Each scene shows the same named points in several views. A view is turned or mirrored, shifted and resized as a whole, has a little noise and may leave points out.

Scene 1
View 1
j_59: [-25.8  -6.4  18.1   1.3  10.8   6.4  -5.2 -14.9   8.3   4.2   8.1  32.8
  15.2  21.6   8.3  -0.2 -14.1  25.6  13.9   2.4   4.7   5.5]
j_509: [-12.2  -6.6 -12.4 -13.2  -5.8  17.9  -2.9   3.9  -7.4 -12.6   9.6  11.1
  19.7  12.9   1.8   6.2  -9.4  31.9  18.8  10.2  14.3  13.0]
j_701: [-18.1  13.0  -4.7   5.7 -34.4 -13.9 -17.2  23.3  -5.8  -6.2  -0.4  21.4
   0.0 -39.8  10.0 -18.6 -50.0  19.4   8.4  29.2 -13.8  27.6]
j_713: [-29.9   5.4  -4.2 -15.1 -24.8 -21.1   1.1  24.4  14.5 -11.9  -0.6  17.9
  10.3  -5.4  16.0 -12.5 -20.9   5.2  17.4  24.7  -9.3  28.3]
j_762: [-23.8  38.4   6.4   5.3 -14.4 -25.1 -14.5  44.3   3.4  -0.2  -6.6  10.3
 -18.5 -10.1  23.7 -30.9 -34.3   8.2  37.6   9.4 -38.7  21.0]
j_67: [-35.8   6.1 -10.1   2.0 -42.7 -12.8  20.1  17.6   1.3  13.3  27.7   3.7
  -0.3 -19.4  10.6 -23.6  -8.5  28.2  28.7  23.3 -20.8  60.3]
j_127: [-41.5 -10.3  13.4   9.2   2.5  -5.8  13.4 -12.7   6.9  17.6  26.7  23.9
   4.0   9.6  10.7  -9.3  -5.3  22.4  29.7  12.2  -7.1  28.0]
j_87: [-21.3  18.2  11.0  -0.7  -1.9  -5.0  -8.4   9.1  -7.7  -2.7   3.6  22.2
  -3.0  16.5  16.2 -21.0 -22.1  19.9  22.5   2.5 -18.1  14.0]
j_870: [-18.3  -2.9 -12.3 -16.6  -2.8  -0.2  10.3  -1.1  -6.5   0.7  20.3  21.4
  16.9  13.0   2.4   2.3  -1.1  37.5  18.4  12.1  13.6  33.2]
j_198: [-39.9  -5.7   4.8   6.2   0.1   5.6  21.1  -4.0  -7.7   7.0  33.7  -0.4
  -7.2  27.4  15.1 -20.9   7.8  16.7  53.6   5.1 -18.3  26.6]
j_894: [ -0.8  19.2 -12.9 -11.1  11.0   9.9  -8.6  12.2 -22.1   0.9  10.8  16.7
   5.8  17.6   0.1   1.3  -8.8  48.3  27.5  -2.1   8.6  18.2]
j_64: [-30.3  -7.4  18.4   6.6  -8.7   9.9   5.6 -21.6   8.6  19.8  18.9  34.6
  19.3  11.6   5.8  -5.1  -8.9  42.2   2.3   1.4   1.7  28.5]
j_849: [-10.7   3.5  -5.1 -15.2  -8.7  18.0 -12.4  19.6   8.1 -18.5  -8.5   8.0
  21.3  19.2   7.7   5.2 -13.0  23.6  19.4   2.7   6.6   1.0]
j_988: [-44.8 -12.1  18.0   7.0 -11.2  -1.9   4.0   2.4  26.7   0.3   8.0  14.5
   9.5  10.4  18.9 -10.2 -12.6   1.4  28.5  13.6 -14.8  12.1]
j_984: [-25.6   7.2  16.9  -9.2   5.0   3.8   3.5 -11.2   0.3   3.1  10.8  31.1
  12.7  41.2  12.4 -12.4  -1.3  31.2  12.0  -6.8  -5.2  17.7]
j_806: [-16.3   7.0 -12.4 -24.3   2.4  -6.8   4.0  19.3  18.9   5.4   4.9  22.9
  25.5  15.3   1.0  17.6   4.6  36.8  19.4   5.2  17.5  28.1]
j_445: [-19.8   6.2 -12.8  -4.7 -41.3   4.6  -0.9  29.2  14.5   2.7   4.7   3.8
  17.2 -20.1   5.4  -2.9 -16.1  35.3  15.2  15.5  -4.0  38.2]
j_200: [-25.3   2.7  -3.5 -20.0 -14.7   4.1   7.3  11.6   0.0 -19.0   6.3   6.4
  11.7  31.6  16.6 -15.8  -1.2  13.5  27.3   7.0  -9.0  19.0]
j_747: [-22.9  -9.4   5.0   4.3 -35.5  16.7  -8.0   6.1  31.7  12.5   0.7  21.2
  34.8 -22.9   0.2  11.8 -23.0  41.3  -7.3  11.7   8.9  24.5]
j_113: [-30.6  -0.3  20.0  -1.7  20.1  -9.3  -3.4  -8.4  10.9   5.8   7.0  39.2
   9.0  24.0  13.0  -2.2 -13.5  16.1  20.6   4.4  -1.1   6.6]
j_830: [-18.1   0.7 -19.7  -4.9 -21.5   7.5  19.7   1.3  -7.8  28.2  37.0  15.3
  17.3  -9.2  -7.7   3.2   6.9  67.4  17.9   9.0  12.2  62.4]
View 2
j_200: [ -5.3   2.5  -7.2  -6.1 -12.1   5.8  -8.4  -2.4 -11.6  17.2 -14.2  11.2
  -8.9  -7.3 -22.0   4.3  -9.9  11.1 -16.8   4.2 -12.5   7.3]
j_713: [ -0.2 -15.0  -3.0  -5.7  -8.2  13.7  -1.2  -6.3   1.4   9.6 -11.2   2.6
  -3.3   2.0 -16.7  11.0 -14.9   4.7 -13.6   8.6   3.2  14.1]
j_747: [ 11.5 -13.0 -25.5 -24.1   2.9  11.3  -5.8   1.1  14.4   6.9  -8.5  13.3
   7.7  -3.5 -12.2  -7.4 -11.4  -0.3   4.1  -7.5   2.6   8.8]
j_67: [ 13.8  -2.7   5.2  -9.6 -24.1  14.5  -3.1  19.8  -6.0   2.6 -13.6   0.7
   6.9   3.6 -14.2  11.1 -22.3  -4.5  -6.9  -1.8   3.6  13.4]
j_849: [ -2.3  -0.6 -22.1 -10.9  -7.7   3.9  -8.3 -10.7   5.3  17.2  -5.6  16.0
  -8.4 -14.9 -25.2  -2.6  -5.3  12.9 -14.2   2.2 -10.7  11.6]
j_870: [  8.3   9.7  -8.2  -5.1 -11.6   9.4  -3.4  -4.2  -5.8   4.3 -13.7  14.7
   1.4 -11.5  -8.2  -2.5   1.6   2.5  -8.0  -0.4  -8.2   3.2]
j_59: [ -2.4   4.2 -14.4 -16.2   3.2   4.7 -10.9  -9.2   2.3   1.0 -16.7  12.5
  -1.9 -10.9  -9.8  -1.6  -3.8  13.8   1.1  14.3 -18.9   3.5]
j_988: [ -5.1 -10.8  -7.1 -21.0  -4.4   4.3  -8.7  -0.5  -4.8   3.5 -19.8   0.6
  -0.8  -1.3 -24.4   3.3 -14.3  11.1  -1.0  17.0  -9.7   7.4]
j_830: [ 22.4  17.3  -8.6 -10.4 -20.8  13.6  -3.5  15.5  -4.2  -3.5 -11.0  14.7
  11.7 -10.4  -1.5  -7.8  -3.7  -8.2  -1.3 -13.2   0.5   5.6]
j_198: [  1.6  13.1   4.2 -12.5 -23.7   0.0 -11.1  11.6 -17.7   0.5 -22.0   2.9
  -0.7  -9.0 -24.4   5.0 -10.6  11.3  -4.6  14.2 -21.1   5.9]
j_87: [ -3.9   5.3  -5.7  -6.7  -9.6   8.3 -11.5  -1.8   5.9   5.8  -9.3   7.9
  -8.3  -8.2 -11.2  12.2 -18.0  14.5  -9.6  15.2 -16.8  14.4]
j_127: [  4.0   4.4  -1.2 -16.2  -8.8   5.9  -8.3   3.9  -7.2  -6.7 -21.9   3.4
   4.8  -4.4 -11.6   2.5  -7.8   7.3   3.2  15.3 -13.5   3.6]
j_894: [  7.7  20.2 -13.5  -2.3 -18.0   6.5  -8.6  -5.2   7.9   4.3  -3.5  18.0
  -5.4 -21.4 -10.1   0.4  -1.7  10.3 -12.7   2.9 -14.9  13.2]
j_64: [  5.2   6.6 -13.1 -19.3   2.7   8.3 -11.1   4.4  -0.3  -0.7 -18.5  13.3
   5.2  -6.0  -1.1  -3.2  -9.0   5.0   7.6   3.8 -15.2   0.8]
j_984: [ -7.7  15.8 -11.6 -12.0   0.8   6.9 -13.6  -2.3  -9.9   5.5 -17.8  13.7
  -7.0 -10.1  -2.5  -1.4  -7.4  12.2  -4.6  10.5 -19.4   1.5]
j_445: [ 11.0  -8.1 -14.1 -12.8 -15.2  13.0  -3.7   7.4   7.8  11.7  -4.3   8.8
   2.8  -3.1 -18.8   1.6 -17.2  -0.9  -9.7  -7.5   6.7  15.8]
j_509: [  7.6   3.4 -15.0  -6.8 -10.6   4.4  -5.4  -8.7   2.7  11.5 -10.2  18.9
  -0.8 -14.7 -20.0  -2.5   1.7   7.4  -9.4  -2.1 -14.1   6.4]
j_762: [ -5.1  -4.0  -1.3  -6.1 -20.6  12.5  -8.9   4.2  14.0   4.2  -0.6  -4.4
 -11.6  -2.8 -18.3  22.5 -32.3  14.5 -16.6  22.2  -1.1  29.9]
j_701: [ 13.3 -18.5  -2.8  -3.1 -11.0  16.1  -2.5  -1.4  25.0   7.5  -3.0   6.9
   2.3   1.7 -11.8  20.7 -22.5   3.2  -7.5   4.2  -1.8  21.6]
View 3
j_200: [-17.6  -7.4  -5.5 -15.6   5.2 -22.8  -5.4  -8.0  13.7   3.8 -15.5   1.4
  -2.4 -10.9 -14.6   3.4   3.1  14.4   5.8  13.0   4.8  15.4]
j_64: [ -5.4 -32.2 -10.7  -8.6 -13.5 -22.9  17.9 -14.7   1.9 -13.3   5.7  -5.0
  -1.7  11.1 -24.5  37.6  -0.3  25.8  33.8 -15.7  -1.3  13.4]
j_127: [ -9.5 -15.5 -10.6 -18.5  -0.9 -18.2  14.9 -17.5   3.7   7.9   4.4  -4.0
   8.1   0.4 -24.3  42.6  -5.1  11.3  35.6  -1.0  -6.8  -0.9]
j_870: [-20.6 -14.7  -8.9 -16.7   7.2 -12.7  10.3  -2.9   3.3 -21.5   0.9   5.0
  -0.6   7.3 -17.6  12.9   1.9  20.4  28.3  -0.3  15.5  -2.1]
j_806: [-25.6  -5.9 -10.6 -14.0  -0.4  -5.5   6.0  -5.1  16.8 -20.7  13.2 -19.1
  -5.9  11.5  -5.1   4.7  -1.6  34.1  21.9   5.8  21.4  -0.4]
j_894: [ -3.2 -10.1  -2.3  -5.1  14.2 -30.1  -5.1   5.9   4.1 -22.6  23.2   1.2
 -11.4  -1.3 -26.9  -4.7   7.5  20.1  26.4   5.2  18.7  -5.6]
j_849: [ -6.9 -13.7  -1.1  -2.9  -0.4 -32.3  -4.6   6.4  10.0 -10.4   2.2 -20.2
   2.2  -6.0  -4.1  -3.8   0.1  23.2  -1.1   9.0  19.5  15.6]
j_747: [-13.4 -39.0   5.2   8.9 -14.5 -14.9  15.2   0.4   4.6  -6.8  11.4 -22.3
  -1.6  15.3  21.1  33.0  -1.0  28.7  17.5 -31.8  20.2  20.1]
j_701: [-10.9 -21.6  12.2   7.9   3.5 -20.9  -1.5   1.3 -11.0  21.7  27.0  15.4
   0.3   1.9  32.7  22.1  19.8 -10.5   5.4 -24.1   7.5   2.1]
j_984: [ -3.7 -14.4 -17.0 -16.2 -13.2 -29.2   3.3 -18.9   9.7 -10.0   3.3  -2.5
  -6.7   2.1 -36.4  14.5   5.3  26.5  21.0   7.6  -7.4  16.2]
j_59: [  3.8 -17.6 -14.8 -12.0 -16.6 -33.5  12.9  -9.9   0.3 -11.7  12.2 -16.2
  11.0   4.3 -24.0  23.6  -1.5  22.4  16.4   4.9  -3.3   8.8]
j_762: [ -5.8   3.7   8.3   0.8   8.1 -25.0 -23.6 -15.6  12.0  50.1  36.2   2.0
 -16.7 -16.2  13.7  13.9  19.2  -7.9   7.3   1.7  -7.4   2.8]
j_509: [ -9.3 -18.7  -3.1  -7.1   7.3 -27.3   5.6   9.3   0.9 -21.8  -2.6  -6.0
   6.7  -0.9 -12.5   3.9  -1.4  19.0  13.5   2.4  21.4   4.4]
j_445: [-24.3 -24.3  12.7   4.7  12.9  -8.0  -0.8   2.1  10.6   8.4   4.2  -4.3
 -12.4   1.0  19.6  19.5   3.6  14.5  19.5 -21.2  24.0  10.0]
j_830: [-28.7 -29.5   3.0  -8.7  23.7   1.6  13.6  -1.2   8.5 -22.4   5.0  10.8
 -20.4  13.0 -18.2  29.8   0.0  24.2  59.3 -25.9  26.0  -7.5]
j_113: [ -0.5  -6.5 -19.7 -18.2 -19.7 -29.1  10.2 -17.1   2.9  -2.9  19.7 -15.1
  12.5   4.8 -21.2  23.5   1.3  18.6  14.4  12.2 -10.1   4.6]
j_67: [-31.4 -18.7  10.1  -9.0  23.8   2.1   1.5 -13.3  10.3  28.0  -4.1  18.1
 -15.4  -2.6   5.3  39.3   6.0  -0.8  38.2 -21.2   7.5   0.3]
j_198: [-10.0  -7.8  -6.2 -23.5  21.0 -23.2   1.1 -15.0  12.8  17.9 -13.5   0.1
  -0.7 -19.1 -41.5  33.3  -7.7   4.8  37.0  12.7  -4.9  -1.1]
j_713: [-24.5  -5.9  -1.0 -10.4  -3.5  -9.6   0.9 -10.8   4.7  20.2   5.4   4.6
   5.2   0.2  21.8  18.1  10.1   3.0   0.5  -1.6   1.9   6.5]
j_988: [ -8.8 -13.4  -7.0 -14.4  -8.3 -23.0   8.5 -15.6   9.5  23.1  -4.4 -19.6
  13.9  -7.5  -4.7  36.7  -7.0   9.8  10.5   5.1  -6.2  13.7]
View 4
j_830: [  0.6 -62.6  -1.8  -2.9  16.3  13.3 -26.1  17.2  -3.8   5.0  -4.8  16.1
 -17.9  21.1  -1.7 -15.7   4.5   8.4   0.2   9.5  20.1  -8.8]
j_198: [  5.1 -37.2 -17.3   1.2   1.2  11.4  19.7   8.1 -19.3   0.4  -2.6 -21.2
  14.8  24.5  17.7 -13.2   5.4  21.4   5.6  18.5  -5.6  -2.3]
j_64: [ 19.4 -38.0  -7.4  -0.1  -6.3  13.7  -5.0   9.8 -13.8  -6.5  -7.4  24.4
   4.2  25.5  -4.2 -22.9  17.0  -2.7  18.8  -0.6  -8.3  -7.7]
j_713: [-11.2 -24.9  -3.1   6.1 -21.0   3.0   7.4  24.4   5.1 -21.8  21.0   2.7
  19.0   1.8   7.8 -12.5   2.9  -3.7  11.0  -8.5  12.5  11.2]
j_87: [ 12.0 -11.0  -0.9   9.2 -11.4   1.6   2.1  13.1  -5.3 -18.4   6.2  -4.4
  11.7  14.9  12.9  -2.5  10.9  15.7  15.1  -4.5  -8.2   8.2]
j_59: [ 18.7 -15.9  -6.0   4.1 -19.3   9.7  -1.4   8.5 -15.3 -10.5  -8.5  13.0
   6.5  15.5  10.4 -28.4  22.8  -3.2  17.6   3.4 -14.8   1.1]
j_67: [ -8.4 -56.3  -7.0  -0.3  11.7   8.1   9.8  23.0   3.5  -9.7  20.3  -2.0
   9.9  20.1   0.1  -3.1 -11.7  10.8   5.2  -6.7  24.7   0.8]
j_445: [-11.7 -27.2  -5.1   8.2  -0.6   1.1  -8.4  21.4  10.7 -12.4  20.8  18.6
  -2.2  18.1   1.7 -19.6 -11.8   2.1  -0.9  -6.3  20.0   0.7]
j_509: [ -0.4 -17.3  -6.1   9.1 -16.5   7.5 -12.3  11.2  -4.5  -4.8   6.7  11.9
  -7.6   5.8  11.7 -27.9  16.8  12.9   1.3   9.7   1.4  -1.8]
j_747: [  4.5 -24.4  -7.1   5.2  -8.1   6.0  -9.8  16.8   4.4 -12.5  11.3  44.4
  -5.3  21.5  -7.1 -40.4  -2.7 -16.2   8.6 -11.7  10.9  -4.0]
j_762: [  3.5  -2.2   3.8   9.9  -0.5  -7.9  11.9  23.9  10.6 -30.5  19.5 -18.3
  18.6  16.8  17.8   9.8 -14.6  10.2  13.6 -19.5   7.2  23.9]
j_113: [ 16.4 -15.9  -2.6   1.6 -21.1   8.4   1.0  11.9 -15.9 -15.8 -12.9   1.8
  14.9  11.9  14.5 -21.7  22.7  -9.3  21.1   3.6 -14.4   8.1]
j_988: [  3.6 -21.3 -15.9   2.7 -17.0   7.0  23.5  13.7  -9.7 -13.6   6.6   2.6
  23.7  19.8  10.9 -29.1   1.8  -8.4  13.4   0.2  -4.7   4.0]
j_200: [-14.1 -18.1 -11.5  11.2 -23.2   4.1   1.4  11.8  -5.8  -8.7  10.8  -2.5
  15.4  12.8  11.1 -11.6  12.1  17.4   3.1  14.2  -6.8  -4.3]
j_984: [  8.9 -21.8  -5.4   6.8 -18.9   7.9  -7.3   7.8 -16.0  -9.2 -10.7   6.7
  12.8  23.5   5.9  -8.2  24.2   7.9  17.6  10.3 -21.4  -5.5]
j_849: [ -6.5   4.1  -7.2  15.4 -24.2   0.5 -11.7  10.7  -0.2 -10.5   8.8  12.8
  -0.6  11.2  14.1 -28.7   9.0   8.6  -0.6   9.9  -5.8   0.2]
j_806: [-13.5 -24.1  -0.3   4.1 -16.4   3.9 -28.4  18.3  -2.4  -6.4 -12.0   9.6
  -1.6  11.5  12.7 -21.7   9.6 -12.9   1.6  16.4   3.0   3.0]
j_701: [  9.6 -20.3   5.1   7.1  -4.2   2.1   5.5  24.4  14.1 -27.5  35.1  12.5
  -0.1  -0.3   4.2 -11.6  -1.7   8.2  12.7 -31.1  24.2  16.7]
View 5
j_988: [-33.0  -2.6   7.7  13.2   8.0 -26.2   1.6  15.9   4.4  17.0   9.5  -3.4
  -2.6  13.1   6.4 -15.6 -11.1  -4.0  21.5  -1.7   4.9  -7.0]
j_87: [ -2.3  -0.6   0.8  -3.0  24.9  -5.7  12.9  19.1   9.3   2.9  -7.5   0.2
  -3.8   2.4  15.6   4.8 -14.4   0.0   4.1   7.5   7.4 -18.6]
j_984: [ -7.3  -3.7 -10.2  13.0  24.9 -12.9  12.1  36.4  10.2   0.0  -7.6  -5.4
   3.7  15.9  36.9  -4.0 -19.4  20.3   7.6  -9.3  19.4   2.6]
j_127: [-26.3   2.6   4.9  27.3  10.6 -15.1  -8.4  22.4   0.0   4.7  -0.3  -6.1
  -9.9  10.2  16.2  -4.1  -4.3   3.6   5.1 -23.0  25.5  -7.9]
j_747: [ -4.7  -4.2   7.3  -4.1  -7.4  -1.8  22.9  13.0 -42.6   2.0  20.6 -23.9
   3.9  28.1  -0.7 -31.8  -4.2   1.9   0.3 -26.4  -5.0  14.1]
j_701: [ 10.0  -0.4  12.0 -15.0  -0.9   3.9  18.6  -5.9 -24.6  12.9   9.6  -9.9
  -9.1  -3.8 -19.1   2.1  12.5 -18.2 -18.0  14.2  -3.9 -18.3]
j_894: [  6.6   2.2  -8.6   5.0  33.3  30.3  10.5  27.4  -1.6 -21.4 -18.6 -25.2
  14.0   2.9  12.8   2.6 -16.0  15.6   4.7 -11.7   8.7 -13.0]
j_198: [-38.9   1.0  10.6  35.0  28.9  -4.7 -14.2  33.4  18.2  20.0 -10.0 -12.0
   2.0   9.1  10.0  15.5 -20.7   6.0   7.4 -17.3  20.1 -25.3]
j_849: [ -7.6  -5.6  -8.1  -4.5  23.9  10.4  20.3  23.5  -0.1  -2.9  -0.7 -26.7
  25.3  13.0   4.7 -19.1 -20.4  11.8  24.3   7.6 -12.3  -0.7]
j_806: [  0.4   4.0 -21.2  18.6   0.1  20.8   9.3  23.9 -18.8  -2.0  -9.3 -15.1
  22.7   8.1   9.2 -26.8 -19.9  19.6  24.0 -13.0  15.9  -1.0]
j_870: [ -4.8  -0.8 -12.5  25.8  11.0  13.7   1.7  26.7 -10.1   0.7  -6.9 -27.2
  15.5   8.7  10.0  -5.4  -4.3  21.1  -0.1 -13.9  20.0   0.3]
j_762: [  1.9   6.3  11.7 -16.1  11.9   2.0  15.5   1.3   0.7  21.1  -9.9  22.5
 -10.9 -10.8  -7.3   8.5 -23.3 -24.0   7.3  19.9  -2.1 -47.8]
j_200: [-14.5  -6.9  -7.8  14.6  20.5  -0.1  10.0  29.0  11.8  24.2  -4.4 -17.6
  21.5   8.9   7.9  -0.2 -20.7  15.4  12.4  12.4   4.2  -9.7]
j_509: [ -9.2  -4.6  -6.7  11.1  22.0  14.5  10.1  24.5  -4.3  -7.2  -1.5 -38.9
  21.4  11.6   4.2  -9.5  -5.7  16.9   8.3  -3.9   0.5   4.1]
j_67: [-12.1   2.6  14.5  23.3  -8.7  10.5   0.1  13.4 -26.5  48.1   2.7  -7.1
  -0.2   5.2 -18.7  14.3 -11.5  -7.1 -20.0 -15.6  16.5 -33.1]
j_713: [ -5.5  -1.7  -5.1   5.7  -7.0  -5.8  10.4   4.7 -10.5  28.3   4.6  -3.3
   6.4  -2.3  -8.6  -9.7  -1.4  -2.4   7.5  19.9   6.9 -14.2]
j_445: [ -1.1  -1.4   7.4   2.6  -4.3  18.0  18.0  12.5 -34.1  25.0   7.6 -18.7
  13.2  13.4 -16.8  -8.5 -14.5  -1.5  -3.7 -10.7  -3.7 -14.4]
j_64: [-10.4  -2.9   2.5  14.6  11.1 -15.2   8.9  29.3 -14.4  -3.9   5.8 -13.6
  -7.2  24.8  28.0 -10.8  -5.4  13.1  -6.4 -33.0  20.0  11.7]
j_113: [-13.7   1.1  -9.8   9.9  16.3 -19.7   3.2  20.1   9.5 -14.4  -4.7   0.1
  -6.7   6.2  28.3 -18.0  -5.4   7.7  22.3  -3.5  18.7   1.4]
j_59: [-14.0  -2.7  -4.8   8.3  21.3 -17.1   7.3  23.7   4.0 -16.8   0.4 -13.1
  -2.0  14.0  27.8 -17.5  -5.6  10.9  15.1 -11.7  11.2   8.8]
View 6
j_64: [ 30.9  -9.4 -11.5   3.6 -12.5  10.5  13.3 -17.6   1.5  -6.5   9.8  12.3
 -21.0 -13.0 -20.8  -9.6  11.7   4.1  -3.7 -18.3  32.3  10.1]
j_198: [ 17.4   0.4 -16.6  -3.6 -26.5  -8.4  -3.7   2.3  21.8 -13.0  14.4   9.2
  -5.6  -4.8 -12.1 -40.5 -10.4  12.0 -14.4   3.6  20.9   5.8]
j_762: [  8.2  21.7 -12.8  15.1  17.4  -1.8 -36.1  24.9  15.7  -4.0  -4.2   5.6
  -9.9  -5.8   3.3   1.2 -11.4  12.2  -2.2  16.0  27.8 -17.8]
j_59: [ 19.4 -10.6  -1.0  -7.5  -3.2  12.7  -0.9 -10.1   8.7  -4.2   4.8  12.3
 -18.3  -8.2 -16.9 -13.8  15.1  -1.4  -0.9 -18.4  11.0   9.3]
j_713: [ 16.2   2.6  -9.7   0.5   9.5  -8.0  -6.5  -3.4  18.9   5.6  -4.9  -1.6
   2.1 -10.2  -8.6  14.3  -8.7   9.3  -1.2  11.8  13.4  -8.0]
j_747: [ 32.4  -2.6 -15.4  18.1   4.6   9.4  26.7 -17.7  -3.8  -3.4 -16.3  10.9
  -6.3 -11.9 -13.9  17.4  23.0  18.7   2.8  -9.1  12.6  -4.8]
j_113: [ 14.9  -8.3  -2.8 -11.9  -4.2  13.7 -12.2  -5.3  11.8  -1.4   6.4  12.3
 -18.0  -9.4 -19.6  -9.3   6.5  -8.5  -1.9 -16.7  13.0   6.5]
j_984: [ 11.3  -9.1  -1.2  -1.5  -6.4   3.1  -4.0 -15.3  10.7  -7.0  15.4   3.4
 -22.5   3.5 -19.0 -19.8  12.0  -5.3  -3.9 -11.6  24.8   9.0]
j_849: [  6.1  -2.5   3.1   9.9   6.6   1.7   1.9  -9.2  11.7  -7.5  -7.4   0.8
  -6.9  11.1  -6.8 -10.9  22.9   5.5  -0.7  -1.8  -8.4  -2.7]
j_870: [ 25.4 -11.0  -1.6  19.3 -11.7   1.3  10.7 -19.8  14.9  -4.9  10.3   0.4
  -5.1  -1.6 -11.0  -7.9   0.8  -2.1 -14.3  -3.2   6.3  10.8]
j_894: [ 19.2  -5.0   7.3  34.6  -3.3   9.7  -5.5  -6.2  12.1 -12.4  10.8   3.2
 -14.7   7.4   1.5 -20.2  10.5  -6.0 -14.6  -4.6   0.7   8.7]
j_87: [ 12.7   2.8  -0.8   5.3   8.0   1.1 -18.3   3.8  14.4  -5.3   7.3   4.5
 -18.7  -3.7  -3.9 -14.4   3.1   4.2  -2.8  -0.4  22.1   0.9]
j_701: [ 34.9   9.1  -4.0  22.2  26.4  -1.0  -5.6   7.4  11.3   4.6  -8.9   3.0
  -5.2 -23.9  11.1  18.1  -5.3  21.7   0.1  12.1  17.7  -6.4]
j_830: [ 41.5  -6.1 -16.1  48.4 -26.5   4.0  27.3 -22.5   6.3 -11.7  12.7   4.4
  -2.5  -6.1  -8.9  -5.2  -4.5   6.7 -22.0   0.1  23.3  10.1]
j_127: [ 27.7  -5.1 -16.3  -5.0 -18.7   4.9   1.4  -3.9  13.2  -5.2   9.0  13.8
  -9.6 -16.9 -17.6 -15.0  -6.2   5.9  -9.2  -9.1  23.9   7.9]
j_509: [ 20.4  -9.1   4.8  15.4  -1.6   1.8  11.5 -14.8  14.7  -6.7   1.0   1.6
  -5.1   1.7  -3.6 -14.5  14.7   5.4  -7.8  -3.6  -7.7   7.6]
j_445: [ 24.9   7.3 -16.5  30.8   2.1  -4.7  14.0  -8.4   7.2  -5.6 -10.6   1.7
   2.7  -2.5  -3.9   9.8   4.6  19.8  -5.6  11.5  13.5 -10.4]
j_806: [ 11.8  -8.2  -6.5  22.5 -13.6  10.3   5.1 -19.1  10.1  -6.0   0.4   3.2
  -1.1  10.1 -20.9   5.6   7.5 -13.0 -12.5  -4.9  -0.9  -0.8]
j_200: [  4.6  -2.1  -3.2  -0.2  -2.9 -13.8  -1.6 -10.6  20.7  -4.8   5.9  -5.2
  -6.0   9.2 -11.5 -18.2   4.1   7.0  -4.4   8.1   9.1  -0.6]

Which points are out of place in each view (at most two, in the order of its rows)? Write none if all are in place.
view 1: j_713
view 2: j_984
view 3: j_747
view 4: j_509
view 5: j_67
view 6: j_64
